Each row is a point on a tangle of strands that fork and nearly touch. The rows are in no order.
Two points are linked if the straight distance between their rows is under 66.5. Some points are linked to none.
k429: 1	-39	20	19	21	16	33	-24	-43	15	-42	21	21	-4	-23	0	10	21	40	11
k76: 27	-54	-3	13	1	0	4	29	5	-35	-35	5	-4	26	-23	-9	46	-7	-5	6
k809: -18	13	-28	-15	-1	4	36	-12	5	-54	7	-7	15	12	-4	-14	-33	0	-6	47
k508: 17	51	40	-9	30	-8	-59	8	30	10	15	-20	-39	11	-1	22	30	-2	4	-21
k599: 11	35	-11	-19	-13	10	-20	3	2	-14	39	-5	24	29	1	8	-24	-6	-19	21
k512: -22	-17	-30	28	-4	-9	19	11	23	-16	-14	7	1	-27	-26	-4	38	2	12	34
k106: -4	16	1	-18	-1	17	9	-10	-26	9	-7	15	2	-15	-2	7	-19	-21	18	23
k2: -36	-41	6	15	-3	-21	2	7	-17	59	-8	38	2	-43	8	15	9	35	7	-18
k714: 10	47	20	-7	-15	-7	-60	-6	-3	23	33	-4	-8	-19	9	15	-12	-11	-8	-10
k231: -2	2	8	-22	6	-16	23	0	-63	-26	-31	11	-26	-31	11	-9	-34	-26	-12	11
k172: 31	-19	14	-5	13	22	46	-4	-38	-14	-65	-11	-8	-15	-20	-1	8	-36	25	21
k549: -30	-1	25	0	32	-25	-22	-21	-33	31	0	32	-12	-20	23	6	1	31	14	-49
k81: -15	-40	12	5	-18	5	39	-2	-28	49	-21	36	-3	-42	4	-5	-22	6	11	22
k43: -13	-66	-12	36	-27	-2	37	5	38	14	-26	12	12	-13	-13	-18	13	27	6	39
k92: 43	-25	14	2	-28	32	-9	15	23	29	-14	1	-4	28	-6	1	6	-26	7	-1
k991: -28	43	-32	20	10	1	11	-3	4	-7	5	-10	26	-54	-29	18	31	-13	34	36
k414: 4	-52	1	9	-21	-39	-35	29	18	33	8	19	-12	17	25	-5	11	20	-34	-56
k905: -6	18	-19	-4	-13	33	65	-17	0	-4	-15	-15	13	-23	-14	-8	-40	-31	22	50
k762: -16	-4	1	-12	23	28	15	-34	14	-7	15	1	49	46	-4	2	-33	40	28	30
k89: -12	-8	12	-2	53	-11	8	-38	-13	-8	15	-5	20	45	19	-7	19	58	11	-63
k328: 26	48	-10	-11	-17	7	-32	10	0	-15	34	-26	20	-6	-3	15	-3	-32	-27	20
k889: -22	46	-22	3	4	17	20	-18	-7	5	11	-7	32	-43	-20	20	-1	-14	37	44
k475: 17	-3	0	10	-31	36	-13	-25	35	46	55	-29	41	37	5	-2	-23	21	-10	-23
k490: -1	29	-36	6	7	-8	-10	30	17	-42	-7	-15	3	-9	-24	18	48	-26	1	21
k387: 17	3	11	-30	1	-12	0	9	-37	-27	-28	4	-28	-9	8	-3	-21	-37	-10	6
k855: 38	-25	-20	7	-47	20	28	24	30	-15	-10	-15	-4	18	-14	-20	-4	-40	-17	28
k733: 5	18	-5	6	-12	23	-27	-25	34	35	61	-37	34	39	10	4	0	31	-18	-37
k772: -5	9	-13	-1	42	10	39	-2	-31	-45	-51	-12	1	-22	-27	10	28	-22	25	23
k752: -15	-40	2	21	-21	-9	-9	17	-1	57	-8	26	-4	-28	2	12	15	15	7	-9
k390: 12	12	49	-21	14	-17	-19	-16	10	19	32	-16	-38	21	53	-14	-19	19	3	-66
k856: -1	1	-17	14	-5	13	-30	-7	38	13	44	-17	36	44	-6	9	13	34	-4	-23
k931: 24	67	5	-24	5	1	-34	7	-1	-2	10	-30	-3	-10	-6	29	-7	-43	-8	21
k637: 18	-22	3	1	9	-16	7	29	-25	-27	-62	-7	-38	-30	-16	4	37	-39	1	2
k524: -19	41	4	-8	18	-2	-39	-11	-5	11	25	14	2	7	9	18	7	18	7	-20
k348: -25	7	-8	0	-3	-30	-48	-4	7	20	43	12	-3	14	28	2	2	34	-17	-63
k319: -16	15	5	-28	17	1	24	-18	-58	-18	-15	19	-4	-23	4	0	-30	-11	11	22
k887: -28	49	-6	-26	23	-15	-33	-7	-26	-19	23	24	4	0	7	18	-3	7	1	3
k382: 3	6	5	-6	38	25	-2	-15	41	19	20	-40	7	66	12	10	51	35	10	-41
k853: 17	13	59	-15	28	-10	-30	-9	3	12	7	-8	-43	15	27	-7	-8	11	8	-50
k739: -1	-6	-9	-1	7	11	-11	-18	49	29	31	-40	7	54	10	3	50	35	8	-56
k133: -35	14	-32	29	-13	-8	46	-5	4	11	-21	3	-13	-76	-21	-4	4	-18	-2	29
k859: -1	-63	-5	9	-36	-33	-15	34	12	31	18	25	2	19	23	-11	-14	27	-39	-34
k128: -18	10	-8	-5	-32	-16	-27	-3	-17	9	53	26	16	4	22	-7	-49	18	-24	-4
k443: -14	-10	-4	27	-31	-5	-32	3	1	54	21	13	10	-33	3	14	8	13	3	-14
k592: 24	56	25	6	0	10	-72	-8	20	27	42	-31	6	-19	4	23	15	-11	-15	-13
k69: 52	-2	7	8	-45	39	-6	10	24	38	1	-18	13	3	-13	5	-2	-44	8	19
k850: 32	-19	15	-4	13	19	57	-16	-49	-29	-53	-7	7	10	-23	-9	-10	-16	17	25
k131: 19	48	-26	-3	13	-10	-30	38	16	-37	-5	-32	2	-6	-21	29	51	-43	-8	14
k302: -35	34	-36	10	-2	-11	2	-8	6	-35	24	-3	26	-23	-15	3	2	11	5	40
k46: -22	43	-39	-8	1	-7	13	-2	6	-56	25	-16	24	0	-10	1	-15	0	-10	46
k279: 2	-42	-13	18	11	-2	58	-19	3	-60	-50	-6	4	5	-23	-34	-3	10	-5	41
k289: 17	7	-6	-11	-34	16	-12	-2	12	-6	47	-1	34	43	6	-9	-45	6	-23	17
k55: -8	10	-25	4	-10	29	73	-12	4	-20	-32	-16	-9	-24	-15	-22	-48	-34	-3	32
k636: -20	6	14	1	55	3	-10	-28	-15	4	-2	6	10	22	5	9	34	45	24	-46
k868: -25	-44	-25	40	-17	-19	27	13	34	0	-21	15	1	-35	-18	-11	34	24	-4	38
k949: 0	14	-24	5	29	21	51	15	0	-43	-55	-25	-9	-22	-27	4	19	-40	17	19
k662: 18	-16	3	0	9	10	34	16	-24	-15	-69	-14	-29	-36	-19	5	23	-48	20	15
k258: -31	23	-23	-10	-2	-25	-28	9	-19	-28	31	24	5	-7	5	5	-3	10	-12	8
k847: 20	37	62	-20	36	-10	-42	6	25	3	17	-23	-52	18	14	9	11	5	5	-33
k158: 19	-42	50	1	-3	-13	-3	-3	-28	49	-35	26	-24	-22	13	-2	-13	-2	6	-25
k981: 11	8	21	-1	45	36	-4	-14	28	20	-3	-20	2	51	3	12	44	24	21	-31
k681: 11	-30	32	-17	-18	-42	-13	19	-34	19	-5	39	-26	-18	34	-13	-40	-4	-29	-16
k789: 25	14	-35	-15	-21	-2	6	39	14	-69	0	-26	-13	31	-3	-9	-5	-39	-46	12
k320: -26	25	-26	18	2	1	44	9	-13	-6	-44	-5	-34	-71	-12	1	-3	-41	-2	11
k962: 6	-22	-20	9	8	-17	4	37	-4	-38	-46	2	-31	-20	-19	2	55	-27	-6	8
k273: 10	26	22	-5	-34	-8	-47	-6	-3	36	40	6	-9	-4	25	-1	-37	-3	-19	-25
k818: 42	-3	-7	2	-46	28	14	18	16	6	-1	-19	6	3	-11	-4	-11	-46	-7	28
k691: 35	39	42	3	8	9	-54	10	50	26	20	-43	-31	21	2	18	33	-3	-2	-28
k901: -7	-5	3	-4	-36	-25	-32	5	-9	33	42	25	1	4	34	-6	-44	15	-31	-30
k647: -14	7	36	-10	35	-33	-24	-19	-56	7	-8	40	-16	-23	21	1	-15	17	7	-30
k293: 19	-36	17	-21	-34	-22	11	22	-29	7	-6	31	-23	-4	26	-23	-44	-21	-36	5
k252: 30	45	36	7	-5	21	-52	-8	41	46	39	-50	-10	7	12	15	18	1	-7	-30
k327: 10	-72	-13	30	-31	4	19	23	40	-6	-16	6	10	19	-13	-21	17	13	-4	25
k860: -12	33	-26	15	14	18	46	19	1	-28	-54	-24	-23	-47	-21	5	6	-53	13	9
k554: 7	-12	7	-10	-11	-4	-11	-18	40	41	35	-37	-13	36	34	-11	36	25	5	-71
k749: 3	-39	1	-6	2	-29	-14	-11	27	30	23	-12	-15	33	36	-18	34	31	-8	-83
k729: -12	20	-36	16	-7	10	54	2	16	-35	-26	-18	-14	-26	-20	-18	-28	-34	-18	20
k361: -9	2	20	-16	40	-1	10	-37	-16	-3	25	6	16	45	34	-11	-18	45	3	-55
k616: 22	-32	-14	13	-14	-2	-13	40	19	-17	-26	3	-13	3	-21	4	54	-28	0	6
k222: 28	30	-14	-32	1	-2	-4	38	-2	-56	-21	-34	-25	16	1	9	-9	-51	-31	11
k994: -6	-24	-25	22	-20	-3	-31	9	37	-2	32	-6	31	34	-10	3	14	33	-4	-9
k381: 37	-10	-30	-2	-34	14	26	34	31	-49	-11	-26	-10	30	-14	-19	-3	-42	-36	23
k65: -19	11	-5	12	-5	1	-34	-10	4	36	26	8	11	-1	4	13	7	21	10	-24
k10: 28	-9	-3	11	-45	25	-26	-2	25	18	55	-19	43	31	3	-7	-28	8	-26	-3
k594: 21	27	5	-40	0	-14	-9	28	-24	-48	-27	-24	-42	-5	6	5	-29	-51	-18	3
k620: -44	13	-30	15	-5	-24	-22	5	-6	-17	31	20	14	-24	-5	7	11	24	2	20
k758: -9	-36	-5	11	-48	-25	-18	14	4	45	39	22	12	2	23	-7	-32	26	-32	-26
k245: -25	-25	-32	22	12	-17	52	-14	16	-53	-47	-1	-10	-19	-23	-32	-1	5	-22	33
k347: -32	-35	3	18	29	2	18	-19	-30	10	-26	28	20	-21	-17	7	16	36	42	13
k648: -37	-10	-24	23	-23	-17	39	-5	3	12	-3	19	-2	-57	-9	-12	-6	10	-6	40
k333: -48	-36	-1	17	16	-16	10	-5	-26	28	-12	39	14	-38	-3	11	11	41	24	3
k430: 24	30	-8	-3	-21	-14	-69	26	17	-24	49	-10	12	30	7	9	12	-2	-46	-13
k869: -1	15	36	2	58	19	-12	-24	-11	15	-25	-1	-9	8	-1	17	46	25	38	-35
k186: 1	-10	-4	0	29	20	36	-8	-16	-28	-37	0	16	-3	-30	5	20	-8	34	34
k826: -13	22	-19	-24	-16	4	22	-7	-17	-32	27	7	13	7	6	-13	-52	-5	-14	37
k972: -23	34	-22	-6	3	23	44	-21	-4	-9	3	-9	25	-26	-13	3	-26	-12	29	52
k787: -8	-4	39	-19	9	-35	-19	-7	-46	22	-3	41	-25	-26	32	-5	-40	4	-5	-23
k177: 17	-40	3	11	8	6	58	-15	-32	-45	-43	-1	13	14	-24	-24	-6	8	10	36
k384: -8	-21	-13	5	3	4	31	5	-9	-23	-24	9	-1	-14	-17	-8	15	-8	11	29
k503: -4	-17	8	0	-5	-40	-50	13	14	15	26	10	-19	21	33	-6	3	18	-28	-70
k958: 6	-7	1	-13	22	33	33	-14	-5	-20	-15	-1	29	24	-20	2	-9	-3	27	41
k303: 6	7	14	-22	42	34	21	-27	-8	-9	-3	4	37	51	-13	6	-19	15	17	29
k436: -29	-10	-11	6	5	13	5	-24	8	4	15	13	36	12	-8	4	-17	36	33	23
k530: 10	21	41	-29	19	4	-1	-26	2	18	35	-11	-16	40	57	-16	-35	21	0	-53
k368: 31	-84	1	22	-13	8	11	31	24	-14	-30	7	6	43	-20	-18	31	7	-5	2
k980: -20	14	-17	-11	-34	-6	2	-9	-13	-16	49	16	24	4	13	-15	-56	14	-18	31
k229: 35	32	17	-13	15	17	-32	9	26	9	-7	-15	-4	27	-11	22	25	-25	5	7
k736: -39	-8	0	1	24	-27	-27	-18	-9	22	23	21	0	5	22	3	10	43	4	-59
k741: 6	-24	18	-3	18	-28	-18	10	-39	-19	-20	29	-8	4	5	-3	13	10	-8	-18
k561: 10	25	-5	-17	-7	-8	-44	13	7	-19	40	7	11	40	11	7	-9	6	-29	-10
k531: 9	38	5	-25	5	3	-21	1	-14	0	-9	-3	-14	-16	-5	22	-4	-34	12	15
k260: 39	-29	71	-4	5	-1	-10	-8	-11	43	-34	8	-43	-9	3	-9	-17	-16	19	-29
k185: 20	0	51	-12	19	3	-19	-14	-11	24	-15	9	-29	6	13	-4	-7	0	15	-35
k903: -16	37	-38	12	8	-1	10	16	9	-28	-9	-16	7	-37	-26	15	35	-27	17	25
k727: 12	22	29	1	59	33	-12	-12	21	19	-21	-15	-6	30	-8	27	59	10	33	-17
k896: -8	5	15	-21	13	7	1	-30	-6	17	35	12	12	42	34	-12	-38	30	-3	-45
k688: 0	-30	-24	32	-39	-6	-16	24	33	-6	22	0	20	3	-12	-6	18	15	-14	15
k198: 12	-25	-2	-7	-46	-3	27	18	-12	9	-12	14	-25	-17	11	-21	-29	-29	-27	21
k951: 1	-30	26	-3	-6	-4	7	2	-34	40	-29	31	-17	-31	8	0	-10	-7	13	4
k975: -32	9	-43	19	7	-8	44	-5	19	-45	-28	-6	-11	-27	-23	-19	-7	-11	-15	28
k574: -17	-12	0	-3	-1	21	18	-16	-13	17	-1	22	20	-5	-7	2	-19	8	30	22
k435: -37	-14	-9	11	-24	-2	33	-11	-15	34	5	30	6	-51	0	-5	-24	14	11	39

Follow the links from the first point to the second, and from the first to the third. Name the last point that the two ways share.
k869 / k592 / k949: k853
k561 / k69 / k435: k106
k980 / k293 / k648: k901
k647 / k81 / k620: k901
k186 / k92 / k688: k106
k10 / k512 / k133: k186
k279 / k319 / k133: k186
k949 / k554 / k859: k853

A fork is a point with three links. Follow the links from the first point to the second and name the forks in between, in order.
k688 / k320: k599, k106, k186
k429 / k252: k901
k662 / k789: k186, k106
k320 / k302: k853, k901

A fork is a point with three links, a tip a point with one. Leave the first point through the second and follow the links. Name the first fork or tip that comes.
k616 / k962: k131
k637 / k962: k186
k320 / k133: k853
k429 / k347: k901
k348 / k736: k198
k92 / k69: k106
k688 / k994: k599
